The views of a scene show one set of named points, each view turned or mirrored, shifted and resized as a whole, with a little noise and some points left out.
In the rows, zero is written as 128.

Scene 1
View 1
j_857: [157 105 110 135  89 154 129 152 132 124 169 117 136  87 115 121 134 165
 140 122 112 102 111 112 107 107 141 129 135 111 139 118 131 124 119 187
 152 124 131 134 105 129 116  95  85 116 168 124 115 125 129 116 112 156
 152 145 124 142 137 120 123 135 114 116 143]
j_672: [138 122  75 141  77 144 118 169 122 110 150 120 129  86 119 131 121 159
 137 128 121 109 123 128  97 114 135 122 139 110 117 121 135 117 122 162
 152 133 115 148 103 129 122 103  93 126 151 124 116 132 144 116 128 150
 147 138 113 138 143 105 122 150 113 138 139]
j_938: [163 100  91 139  84 149 130 152 116 123 158 117 125  91 109 133 136 156
 120 119 105 136 130 105  91  99 136 127 153 105 125 111 134 113 120 183
 147 130 125 114 121 110 128 115 100 130 144 144 119 133 137 118 110 141
 157 156 115 138 135 119 133 141 125 126 152]
j_159: [181  86 120 128  97 153 140 118 108 130 162 122 111 109 109 136 139 155
 106 103  93 157 141  90 106  96 129 135 164  97 140  99 123 108 122 195
 146 121 133  83 134  85 127 134 108 131 132 155 121 136 124 129  98 130
 148 154 112 134 119 129 146 130 137 126 163]
j_325: [158  97 127 120 103 157 140 124 118 126 159 120 116 107 120 129 129 158
 120 105 105 127 138  87 128 110 126 134 143 103 142 107 122 116 120 180
 142 115 127  96 126 101 127 132 101 124 144 137 120 137 122 131 105 135
 136 136 114 132 119 127 136 138 126 139 146]
j_277: [165 119 106 124  85 151 134 134  87 120 152 138 114 116 130 132 137 162
 117 128 118 114 142 147 132 115 121 126 145 102 144  99 106 108 117 158
 157 145 110 109 103  91 145 113  98 132 138 134 124 128 130 127 147 131
 144 121 105 131 127 112 147 133 114 152 177]
j_474: [124 100 107 117 118 151 126 140 142 120 141 106 114  89 126 126 103 144
 123  85 112 126 147  69 119 122 120 120 138  97 122 133 137 118 120 173
 130  99 119 111 125 115 121 161 106 122 140 130 122 143 133 133  88 137
 126 138 111 122 116 123 119 160 137 143 109]
j_27: [120 132  70 108 104 138 117 138  89  97  94 128  88 111 142 146 102 143
 100  95 133 142 193 127 134 129  99 118 154  87 114 118 109  96 124 123
 128 131  86 100 125  66 150 192 119 145  92 141 137 156 144 148 133 106
 119 113  77 110 118 114 133 168 144 186 133]
j_497: [143 117  74 136  85 140 123 162 119 112 142 117 120  85 118 134 122 153
 126 118 117 128 142 115  95 108 125 119 151 106 113 120 135 112 122 161
 145 128 108 130 115 112 131 138 102 133 135 140 121 141 149 120 116 142
 146 148 105 132 138 112 125 154 122 138 137]
j_160: [153  93 154  99 131 159 149  94 108 125 145 117  86 119 136 127 114 152
 110  81 107 125 162  82 161 125 111 134 135  89 158 110 106 115 121 170
 137 104 120  71 128  78 132 162 113 120 137 132 127 142 113 147 102 123
 119 114 109 112 100 132 141 142 133 161 141]
j_592: [118 129  65 116  98 141 114 156 109 107 115 120 108  91 133 137 103 145
 116 102 129 137 167 113 119 122 111 118 150  97 107 125 127 107 121 140
 128 124  93 120 121  93 136 169 112 137 120 138 130 148 144 133 122 123
 129 129  92 121 125 114 123 165 137 162 122]
j_107: [135 124 112 115  96 154 133 139 103 112 139 128 104 108 142 126 119 157
 126 117 130  94 146 141 149 129 116 129 127 102 141 115 110 117 121 149
 148 128 106 117  99 101 133 124  94 125 147 123 126 130 126 131 138 133
 130 106 103 121 122 108 131 150 113 164 145]
j_122: [132 131  81 124  89 145 123 150  95 104 124 130 107 102 136 136 118 153
 120 117 131 116 158 143 125 123 113 121 145 101 121 113 114 111 121 140
 147 137  99 126 104  95 142 142 103 133 130 132 130 139 139 128 142 131
 135 117  96 123 129 107 130 156 122 168 147]
View 2
j_159: [118 133 114 154 143 145 129  84 105 135 129 155  88 153 153 112 132 149
 118 121 159 123  83 114 114 169 152 143  85 119 132 135 117 129  99 111
 148 114 176 146 108 180 116 101 111 108 118 117 153 102 162  86 149 154
 132 126 120 123 122 181 109 100 133 143  89]
j_277: [103 112 119 160 153 151 113 125 129 146 140 140 123 146 173 124 130 143
 149 128 154 163  78 104 119 151 127 149  72 141  97 143 156 132  94  87
 105 119 144 119 143 161 136  94 143 149 110 118 165  89 147 133 181 143
 143 115 132 120 128 175 145 112 135 137 109]
j_474: [125 132 146 126 151 121 128 104 103  91 127 160 137 178 120 120 117 155
  97 117 167 127  84 106 126 108 137 144  94 144 109 102 126 150 136 135
 179 159 138 123 125 154 111 114  94 128 142 128 133 112 189  87 160 151
 127 131 116 113 117 153 111  84 159 105 107]
j_592: [136 126 143 157 166 124 118 135 107 118 127 160 132 158 131 137  95 135
 115 127 152 127 110 114 116 132 117 144 108 173  86 114 153 119 134 122
 147 151 142 106 136 151 122 109 112 121 109 126 133 113 179 112 174 155
 127 104 131 105 129 155 122 101 145 134 120]
j_160: [ 94 128 123 132 157 135 138 110  77 111 131 144 121 155 137 111 126 151
  98  99 214 136  61  87 131 130 155 137  55 141  85 149 113 165 108 102
 151 143 166 141 133 136 121 127 135 115 156 113 127 112 147  72 161 158
 112 125 111  99 134 193 133 104 147 113  71]
j_325: [114 127 129 143 152 137 128 111 106 115 135 152 126 167 142 116 126 148
 116 118 171 140  71 103 119 130 141 142  84 140 107 125 132 149 117 118
 158 137 147 129 126 157 114 107 114 131 132 122 145 106 164  93 164 151
 129 125 118 116 121 168 120  96 149 120 100]
j_107: [102 111 134 143 159 141 114 138 121 123 139 140 151 161 150 129 125 150
 129 124 171 171  68  96 130 115 125 150  68 156  80 133 155 149 113 102
 123 137 126 111 156 142 137 100 135 161 121 125 161  94 156 125 189 144
 142 119 136 114 130 165 147 104 145 121 120]
j_497: [137 126 139 155 156 130 113 120 137 126 131 157 132 168 142 131 112 143
 127 136 134 137  97 121 116 139 116 148 109 148 113 106 154 119 123 129
 145 135 135 107 127 175 120  92 107 138 103 132 162 101 185 121 171 146
 143 113 132 128 121 146 111  93 142 135 133]
j_27: [128 126 128 165 185 119 123 153  74 121 117 160 126 136 125 136  76 120
 106 117 182 124 120 111 123 132 131 145 104 193  63 139 157 117 128  99
 125 159 169 104 138 123 125 129 135  99 117 113 110 133 158 103 181 164
 113  82 131  79 147 182 135 120 139 156  96]
j_857: [114 116 134 138 133 148 116  95 157 125 149 142 132 184 160 118 150 164
 135 138 128 156  53 112 116 135 128 147  80 115 138 109 139 142 105 123
 155 116 122 125 123 190 125  79  98 168 117 129 183  78 179 121 159 136
 156 148 125 148  99 141 114  81 148 110 127]
j_672: [140 112 143 157 141 138 108 120 163 126 141 149 139 179 155 132 122 151
 150 147 107 157  89 127 113 138 106 145 110 138 129  94 166 112 118 131
 144 126 115 104 125 188 128  72  93 161  93 134 182  84 189 142 176 135
 162 121 138 140 109 123 114  84 143 132 154]
j_938: [134 123 127 153 143 143 119  98 139 130 136 156 113 165 153 122 127 155
 134 134 130 130  87 124 111 154 127 143  97 126 136 113 137 124 111 123
 147 122 144 123 111 186 119  94 103 136 107 127 164  95 180 109 157 148
 146 130 127 137 111 147 110  88 137 140 120]
View 3
j_277: [136 155 141 111 114 112 115 117 162 154 122 119 139 130 111 121 122 113
 126 124 119 129 153 141 137 123 147 131 112 131 126 146 113 108 161 137
 117 146 129 116 132 117 137 122 145 120 118 132 115 125 108 136 132 145
 106 118 100 132 113 132 127 128 116 127 142]
j_107: [135 138 136 110 110 116 116 126 153 143 137 110 131 135 111 125 122 137
 132 137 115 114 147 139 151 121 152 134 109 125 129 146 119 112 168 122
 118 137 132 120 118 122 150 133 143 129 102 138 120 127 101 145 126 147
 110 110 109 131 124 139 122 128 117 118 147]
j_159: [139 152 155 121 103 118 141 121 160 133 139 135  99 134 118 124 124  90
 117 108 137 142 156 132 125 134 134 134 141 116 137 161 113 118 155 127
 125 160 110 115 143 139 127 123 130 105 131 116 131 121 122 151 131 131
 113 127 120 113 106 128 124 144 125 142 120]
j_122: [136 138 149 100 118 118 115 121 152 146 133 110 132 137 109 127 132 133
 123 140 101 123 130 150 156 104 143 126 113 123 134 153 116 117 162 134
 123 136 131 120 128 135 143 133 145 122 111 127 120 136 105 142 131 151
 115 114 115 129 120 145 126 127 116 117 130]
j_672: [125 130 158 117 125 156 122 121 133 141 131 114 122 124 110 118 130 132
 142 137 120 139 150 139 145 106 141 132 117 133 137 121 121 128 158 145
 133 133 126 143 140 101 141 116 154 107 129 118 140 156 105 148 108 143
 141 124 138 123 102 135 136 117 122 115 123]
j_160: [148 145 128 117  88  95 133 134 166 127 149 126  97 144 117 136 116 117
 113 114 131 115 154 127 141 138 141 141 131 105 129 176 120 106 168 102
 119 155 115 104 114 161 153 146 118 127  94 136 122 103 112 151 138 140
  95 111 105 116 128 133 108 152 123 146 141]
j_938: [132 148 158 126 114 136 133 122 151 136 136 132 106 126 116 120 124 100
 128 113 138 145 161 131 129 128 140 137 134 122 138 141 115 120 156 134
 127 153 115 129 146 119 128 118 138 101 139 116 138 138 118 146 122 134
 126 130 129 115  99 126 128 130 129 133 119]
j_497: [131 135 162 108 118 139 129 123 144 135 136 117 114 132 114 121 134 126
 130 131 115 134 141 142 148 106 132 126 123 120 137 144 121 123 158 136
 129 137 122 135 137 125 138 126 140 106 126 113 135 146 108 149 119 145
 133 123 134 119 108 138 127 128 125 120 120]
j_857: [129 138 144 132 106 150 127 128 141 137 140 119 105 120 115 119 115 123
 141 120 140 133 167 121 136 124 148 140 122 132 129 121 123 119 161 130
 132 144 120 143 130 101 141 123 147 112 125 128 141 139 107 153 115 130
 132 122 130 118  97 129 130 125 120 129 134]
j_325: [139 139 144 118  98 121 131 131 156 129 142 120 100 138 117 129 123 122
 125 119 127 126 152 131 139 124 138 137 133 114 135 156 119 117 165 116
 124 150 119 121 126 139 143 136 127 117 110 124 132 125 111 151 130 139
 112 114 119 117 115 134 118 140 126 135 133]
j_474: [136 124 148 120  98 133 138 139 144 113 155 119  85 143 118 132 127 136
 123 125 126 122 143 127 149 122 131 137 134 104 138 158 124 125 164 109
 130 143 115 126 121 151 153 145 120 119 107 116 143 131 110 163 123 142
 123 116 140 110 117 141 115 145 131 130 125]
j_27: [147 135 156  79 116  96 124 122 164 136 131 110 128 156 110 136 143 135
 103 146  84 121 107 162 169  97 126 115 116 104 138 188 112 118 164 120
 124 138 129 103 125 175 143 143 129 125 102 116 112 130 108 145 140 164
 105 114 111 124 138 152 113 143 128 121 122]
View 4
j_592: [122  99 103 122 111 149 134 153 160  92 121 117 178 105  92 145 122  95
 120 128 119 128  87 156 123  91 108 116 107 114 134  95 156 136 140 118
 113  90 122 148 164 116 109 141 129 103 132 140 130 103 142 128 143 117
 172 142 123 129 109 109 122 145 136 143 134]
j_107: [104 109 106 117 140 162 146 160 156 101 115 103 147  85 102 131 112 114
 128 135 130 135 123 104 163 125  90 129  87 123 104 106 158 103 146 150
 116 119 126 141 134 120  90 126 132  77 133 156 116 139 114 130 126 140
 158 114 115 129 125  97 137 142 126 146 134]
j_27: [133  72  94 121 113 137 149 170 162  92 146 123 179  88  84 129 117  78
 104 135 144 127  68 181 126  89  76 127 104 121 142  76 122 138 144 130
 122  83 120 166 168 132  98 151 107  97 128 126 137  98 150 116 154 141
 171 163  95 125 112 121 106 148 145 157 169]
j_122: [113  99  96 129 132 160 146 160 151 108 116 118 164  94 100 122 109 105
 117 135 119 127  93 125 146 118  94 120  97 119 119 105 151 123 143 146
 103 112 129 149 151 121  95 123 132 100 140 138 130 120 137 121 127 137
 152 121 129 130 126 107 118 144 126 137 136]
j_325: [131 108 123 118 142 145 111 126 155 102 133  98 146  93  99 149 117 108
 151 139 133 125 110 129 125 119 114 112  97 131  98 102 168 117 155 136
 140  93 119 139 139  99 116 134 126  73 112 173 133 151  91 152 140 142
 154 126 118 141 112  97 145 139 145 132 128]
j_938: [134 114 126 145 153 153  95 110 154 122 115 118 153 110 117 127 103 128
 161 140 107 118 103 120 106 125 142  96 122 133 103 116 167 135 153 142
 113  90 131 131 145  88 116 116 145  94 126 164 138 152 103 152 111 131
 131  94 156 138 127 103 123 132 133 110 107]
j_159: [161  91 130 138 156 131  92 100 160 123 157 118 139  97 110 131 103 101
 163 154 134 120  98 151  94 117 120  95 112 146 110  99 149 138 168 147
 137  70 129 148 147  83 122 126 119  79 104 166 159 162  84 154 129 156
 130 115 116 135 121 110 134 131 157 131 143]
j_277: [122  99 108 132 163 159 133 140 145 122 131 118 133  82 114 103  93 113
 132 151 130 123 108 104 151 135  89 115  90 134  97 111 143 112 153 172
 108 106 134 151 133 112  97 111 132  81 128 147 139 148 109 132 113 164
 134  97 124 132 136 104 125 139 123 132 146]
j_672: [110 128 117 148 135 174 120 121 150 119  82 124 170 117 120 125 103 144
 143 123  85 115 109  94 136 119 142 104 113 116 107 128 181 129 135 143
  91 104 134 128 151 100 103 100 156 113 148 147 124 132 135 133  93 107
 134  85 185 132 126 102 111 141 113 106  91]
j_857: [112 139 127 137 148 170 105 109 155 121  99 102 143 109 123 140 107 136
 166 132  97 122 124  83 133 135 140 108  97 125  85 129 195 113 153 148
 115 115 125 114 136  88 110 108 154  85 134 172 118 161  92 157 103 122
 138  79 158 140 124  92 144 131 128 114  94]
View 5
j_497: [120 111 105 123 144 131 131  94 126 136 121 113 147 138  95 132 132  96
 125 122 127 146 101 117 149 145 162  97 134 124 134 123 132 130 111 104
 117 171 129  93 120 122 141 103 127 112 160 130 115 142 108 128 138 149
 146 146 131 128 145 118  90 138 110 155 155]
j_107: [131 117 121 119 137 153 113  83 130 154 118 119 135 108 105 132 148 108
 116 139 108 131  96 122 138 144 179 108 155 139 140 113 125 116 128 100
 107 138 111 101 150 108 141 104 137 101 134 135 111 153  95 129 123 135
 139 135 134 117 137 134  96 118  99 142 160]
j_592: [125  91 111 127 149 129 133  76 123 134 120 104 150 135 104 123 122  93
 134 124 111 147  83 117 145 153 157  87 143 133 129 104 113 132 112 106
 110 159 151  78 119 124 162  93 138 103 176 131  97 145  98 122 141 152
 148 159 150 121 148 118 107 128 112 137 147]
j_474: [104 102 111 126 148 134 117  74 119 158  97  96 138 152  86 134 141  90
 129 109 118 150  90 115 171 158 188  85 126 114 141 143 149 129 118 106
 105 182 139  89 130 102 167 111 127 119 162 124 129 147 115 140 144 150
 172 164 145 125 152 131  80 155  89 139 156]
j_27: [140  95 125 118 159 135 140  58 139 124 122 102 161 130 118 108 110  91
 156 133  98 148  71 107 137 160 152  83 157 145 132 105  98 127 100  95
 100 144 161  77 128 114 170  94 151  91 171 132  81 145  71 111 146 142
 139 181 167 113 160 121 123 105 115 105 131]
j_160: [132 131 129 118 147 159 113  55 130 162  92 105 130 131  99 118 140 102
 149 127 111 149  74 102 158 163 196 105 132 122 156 162 149 108 110  89
  90 151 126  96 147  60 164 123 141  93 132 133 143 148  82 132 147 134
 155 183 148 124 152 146  84 122  79  93 144]
j_672: [114 112  89 123 128 121 129 128 123 126 138 123 136 130  92 153 139 104
  98 122 143 140 128 125 144 122 155 100 133 118 130 109 131 135 122 111
 134 173 105 102 109 142 117 105 121 121 151 135 118 138 117 129 129 147
 137 115 112 135 129 110  86 144 122 198 172]
j_277: [142 148 111 117 128 152 122  98 135 141 127 131 128 108 103 130 139 114
 125 139 133 142 108 108 134 126 176 120 141 123 153 137 139 108 119  89
 110 141  96 115 138  96 119 116 138  97 116 142 136 140  81 127 141 134
 122 140 120 137 131 128  90 105 108 142 163]
j_159: [130 148 102 115 139 136 138  96 130 129 120 114 132 155  90 126 125 106
 142 121 156 157 101  93 154 132 179 111 113 102 153 171 162 123  97  90
 110 176 121 105 111  85 131 127 124 106 138 142 158 129  75 131 164 144
 140 172 122 147 145 125  75 121 105 125 152]
j_857: [115 128  95 121 127 137 119 116 118 148 117 124 127 133  87 158 154 112
 102 120 145 138 124 119 151 128 181 113 124 107 141 140 153 125 129 105
 120 174  92 113 123 113 119 115 118 123 129 137 141 140 123 138 128 145
 148 117 113 140 130 125  69 146 105 179 179]
j_122: [133 108 119 120 136 141 129  88 131 131 125 122 146 115 114 129 133 101
 125 135 113 139  99 120 136 143 159  99 151 138 134 105 112 126 118 102
 112 142 126  89 129 126 141  94 142  99 154 137  95 146  91 121 126 140
 131 145 139 121 140 118 107 117 112 144 156]
View 6
j_474: [151 140 161 167 122 153  98  94 149 134 142 134  73 124 111 127 115 133
 119 158 119 123 120  91 162  95 132 117 120 113 147 115 123 107  91 157
 101 146 153 122 142 109  98 126 137 202 115  94 128 138  90 169 170  85
 108 151 144 145 115 118 127 163 118 128  71]
j_122: [146 140 140 156 126 132  99  84 173 140 147 115  86 132 139 131 127 114
 135 115 127 114 120 173 147 130 103 133  89 127 120 126 162  99 109 168
 118 137 148 139  99  96  81 148 139 155 160  94 147 148 124 158 131 116
  97 165 119 140 119 152  90 138 122  92 102]
j_592: [155 136 137 151  94 133  99  88 175 120 140 132  93 122 120 131 113 113
 120 131 145 116 105 141 159 127 107 127  98 114 118 119 141  92 115 169
 116 144 172 138 105 112  81 125 138 159 153  89 138 135 104 171 129 117
  97 154 122 158 120 129  95 157 107 112  87]
j_497: [141 124 125 154 129 109 120  92 164 148 135 107  95 121 124 134 138 129
 135 137 119 121 115 152 156 117 139 118 103 116 144 127 150 105 103 158
 102 117 167 134 123 102  93 145 140 162 112  97 120 143 131 172 112  96
 106 168 122 127 105 142 109 152 102 115 105]
j_159: [151 143 159 182 123 169 127  98 139 123 151 121  98 138 122 125 136 148
 166 175 110  97 122 119 150  78 135 134  87  95 156 124 170 153  74 139
 139 118 124 107 142 118 105 129 131 166  87 115 113 162 133 178 137  89
 123 159 164  92 133 161 141 155 112 109 102]
j_325: [151 148 163 173 137 158 107  90 151 135 150 118  72 136 131 127 125 134
 143 150 109 117 124 123 156 101 123 129 107 112 141 120 147 122  83 152
 119 139 133 118 133  97  92 134 135 179 122 103 129 148 118 166 156  91
 110 158 149 120 129 145 129 154 131 107  84]
j_27: [165 152 146 154  79 169  88  91 180  92 148 142 102 132 128 133 100 104
 124 137 162  99 104 152 152 125  73 137  75 108  89 117 154  96 117 171
 151 152 167 127  84 120  78 113 133 146 186  86 157 145 101 175 131 140
  95 150 126 167 151 146  81 162 118  97  84]
j_277: [143 149 150 173 148 147 108  88 156 154 152  96  85 147 149 124 137 130
 168 119 100 106 132 182 136 113 105 138  81 123 133 130 189 125  92 154
 132 129 111 124 108  94  91 154 142 149 133 102 136 161 154 155 136 106
 107 170 137 102 123 180 109 138 133  73 115]
j_107: [149 156 166 176 153 155  92  85 163 153 161 107  60 151 149 129 126 125
 151 107  99 119 142 155 144 122 103 129 103 140 128 119 165 108  82 164
 118 158 106 126 116  78  86 150 142 181 150  90 143 152 125 152 172 101
  97 165 137 128 124 157 107 138 156  75  91]
j_938: [136 129 135 163 140 129 130  89 150 151 138 105  94 128 119 126 147 142
 153 147 105 119 118 138 156  94 149 123 100 108 161 131 162 130  93 145
 106 106 150 130 138 107 104 152 138 163  88 109 110 146 137 175 122  82
 125 169 140 102 105 153 129 142 100 114 108]
j_160: [168 171 188 191 124 207  91  92 144 111 164 142  66 150 135 122 100 139
 146 154 111 101 127 101 146  94  94 136 100 116 131 113 160 131  75 151
 142 161 104 108 131 102  93 115 129 192 133  97 142 161 103 166 185  99
 114 151 166 132 154 149 132 156 153  94  73]
j_857: [130 128 145 162 173 110 121  86 149 186 142  89  67 135 129 130 152 141
 153 126  79 135 140 138 156 103 159 119 122 132 171 130 159 115  85 150
  83 121 130 137 145  83  96 167 141 186  88 101 106 150 140 164 142  70
 117 175 140  98  88 145 130 137 121 105 108]

Which points are out of place in each view (at most two, in the order of its rows)? Write none if all are in place.
view 1: j_672, j_325
view 2: j_592, j_27
view 3: j_938
view 4: j_159
view 5: j_497, j_277
view 6: j_107
